Points on a hilly landscape, in no order, each with its height.
From any point a climber steps to the highest of the 3 points nearest to it. It stops when none of these is higher. Distance is the straight distance between rows; heights are no part of it.
Z9: [103 165  77 100 214 138 102 196 125 186 122]  height 72.5
Z217: [140 120 150 126  94 102 132 118 119 114 130]  height 38.2
Z87: [125  92 147 137  63 126 145  82 117  98 136]  height 43.9
Z332: [118 152 127 133 131 108 139 127 134 142 119]  height 54.1
Z868: [136  95 160 132  68 125 139  93 116  97 142]  height 43.0
Z390: [ 98 112 128 158  70 152 173  61 130 100 134]  height 30.4
Z408: [157  94 169 128  77 116 131 104 115 101 144]  height 35.3
Z535: [ 80 126 127 161  90 171 178  60 126 115 149]  height 61.5
Z245: [136 128 146 123 105 102 130 124 126 121 123]  height 41.0
Z915: [ 91 137 126 139 112 147 157  94 111 146 145]  height 53.5
Z964: [206  72 153 122 125 119 107 177 171 103 108]  height 4.1
Z886: [123 147 109 122 148 108 115 156 142 132 110]  height 67.1
Z461: [ 82 179 112 142 150 174 143  77  97 154 163]  height 43.8
Z425: [ 95 121 128 144  96 136 157  92 117 142 141]  height 59.1
Z860: [133 123 111 100 175 109  85 181 134 135 103]  height 54.7
Z112: [107 161  79  91 219 127  92 203 121 194 114]  height 83.6
Z651: [104 103 132 143  68 138 159  78 118 108 140]  height 59.0
Z422: [160  69 168 144  47 133 134  91 131  80 150]  height 27.6
Z887: [168  78 176 137  59 124 129  98 117  86 148]  height 28.7
Z31: [211  56 144  95 139 121  93 201 166 132  98]  height 12.7
Z665: [105 183  98 141 178 140 131 141 129 159 133]  height 38.3
Z400: [ 85 171 118 144 151 162 148  87 102 159 157]  height 41.7
Z975: [111 151  89 122 181 124 108 171 139 152 107]  height 0.4
Z795: [ 76 156 117 151 125 187 162  64 113 124 159]  height 83.3
Z290: [122 131 137 128 105 110 141 111 119 137 124]  height 46.2
Z33: [193  76 138  91 170 119  90 190 148 123 102]  height 18.0
Z257: [148 128 150 128 110  97 127 127 125 111 121]  height 38.1
Z607: [173  95 176 133  83 111 130 117 133  97 136]  height 27.0
Z108: [209  58 152 111 119 119  99 191 181 113  97]  height 8.5
Z993: [ 97 111 125 141  83 140 162  82 119 123 147]  height 66.7
Z206: [109  98 135 149  57 144 163  73 125  92 139]  height 47.6
Z556: [105 170 102 134 172 128 131 151 134 157 121]  height 21.1
Z840: [112 170 109 135 159 127 140 140 134 155 125]  height 42.8
Z67: [127 143 122 123 136 101 121 147 142 122 112]  height 72.4
Z43: [107 168  86 128 188 135 116 168 136 160 117]  height 21.6
Z991: [110 100 135 143  58 135 161  76 122 101 138]  height 53.1
Z553: [104 142 127 137 112 128 150 104 116 148 141]  height 42.3
Z124: [153 105 120  86 180 107  79 179 132 130 102]  height 43.6
Z396: [115 159 114 134 143 116 135 138 131 148 118]  height 72.9
Z539: [201  85 181 133  94 110 123 150 156  95 128]  height 38.5
Z928: [ 93 150 123 141 125 151 156  95 108 158 151]  height 42.5
Z793: [103 151  85 108 185 120 101 185 135 166 113]  height 15.1
Z202: [116 139  94  89 195 109  85 195 128 174  99]  height 31.9
Z49: [126 109 145 132  78 119 141  97 114 117 137]  height 49.0
Z695: [124 132  99  88 184 110  81 191 125 155 100]  height 43.7
Z999: [167 105 130 107 156 110  97 170 145 104 107]  height 17.4
Z427: [ 69 193  95 139 140 193 140  64  76 137 159]  height 35.1
Z343: [190  99 163 130 117 109 118 151 151  98 120]  height 44.5
Z996: [146  79 161 153  29 139 151  66 132  59 146]  height 31.1
Z76: [181 100 174 133  97 106 123 131 132  93 131]  height 33.9
Z73: [ 79 162 112 146 135 177 157  72 101 145 157]  height 52.8
Z619: [130  89 146 149  45 138 149  72 118  76 147]  height 36.7
Z283: [ 97 165 122 140 141 143 155 101 112 161 144]  height 42.7
Z647: [145 130 135 123 128 101 115 143 139 114 111]  height 79.8
Z670: [108 162  96 130 174 121 117 158 143 154 116]  height 6.8
Z913: [155 122 138 120 137 105 105 154 143  99 105]  height 66.9
Z615: [177 104 170 128 105 105 119 133 134  96 123]  height 37.6
Z829: [108 121 135 135  91 123 151  96 117 134 136]  height 54.4
Z799: [138 126 122 118 145 100 103 158 140 113 104]  height 70.0
Z105: [100 176  88 133 185 140 127 158 134 161 123]  height 14.9
Z300: [159 115 163 131  94 103 123 127 126 104 122]  height 32.6
Z314: [ 65 182 107 148 131 194 150  56  96 124 157]  height 45.6
Z772: [187  98 155 119 126 114 109 154 159  93 114]  height 42.9
Z478: [ 97 174  76 118 198 139 115 175 131 169 127]  height 45.5
Z923: [100 159 126 139 136 133 151 115 118 160 136]  height 59.4
Z822: [ 83 138 123 155 102 177 175  63 120 123 154]  height 65.4
Z333: [143 106 156 126  83 100 135 103 120 111 136]  height 43.1
Z68: [167  96 129  91 174 114  81 183 140 120 106]  height 31.8
Z152: [107 194  85 141 190 146 124 145 123 159 139]  height 66.8
Z953: [102 195 106 142 165 157 138 108 106 168 153]  height 31.0
Z714: [106 177 116 138 151 136 142 117 120 156 137]  height 77.8
Z413: [ 90 133 126 146 108 157 166  85 117 140 150]  height 63.5
Z954: [179 112 154 124 127 107 111 149 148  92 112]  height 51.4
Z559: [194  82 145 112 146 117  96 180 153 102 107]  height 6.1
Z10: [153 102 125  97 165 110  84 174 140 115 101]  height 34.2
Z95: [126 129 108 114 162 105 101 167 142 125 101]  height 62.3
Z213: [ 93 125 122 152  91 156 169  73 122 127 148]  height 79.4
Z131: [120 114 140 134  86 113 141 101 117 124 133]  height 51.3
Z542: [110 145  88  98 197 117  88 196 127 172 106]  height 40.9
Z179: [181  86 179 137  73 112 131 118 130  97 141]  height 22.4
Z103: [ 99 176 119 140 159 153 147 101 112 167 150]  height 35.8
Z603: [147 116 114  84 185 105  74 191 132 148  95]  height 48.7

Where does a climber stop that starts at each point below?
Z886 -> Z647
Z975 -> Z112
Z670 -> Z112
Z105 -> Z152
Z887 -> Z213
Z400 -> Z795
Z95 -> Z647
Z427 -> Z795
Z461 -> Z795
Z651 -> Z213
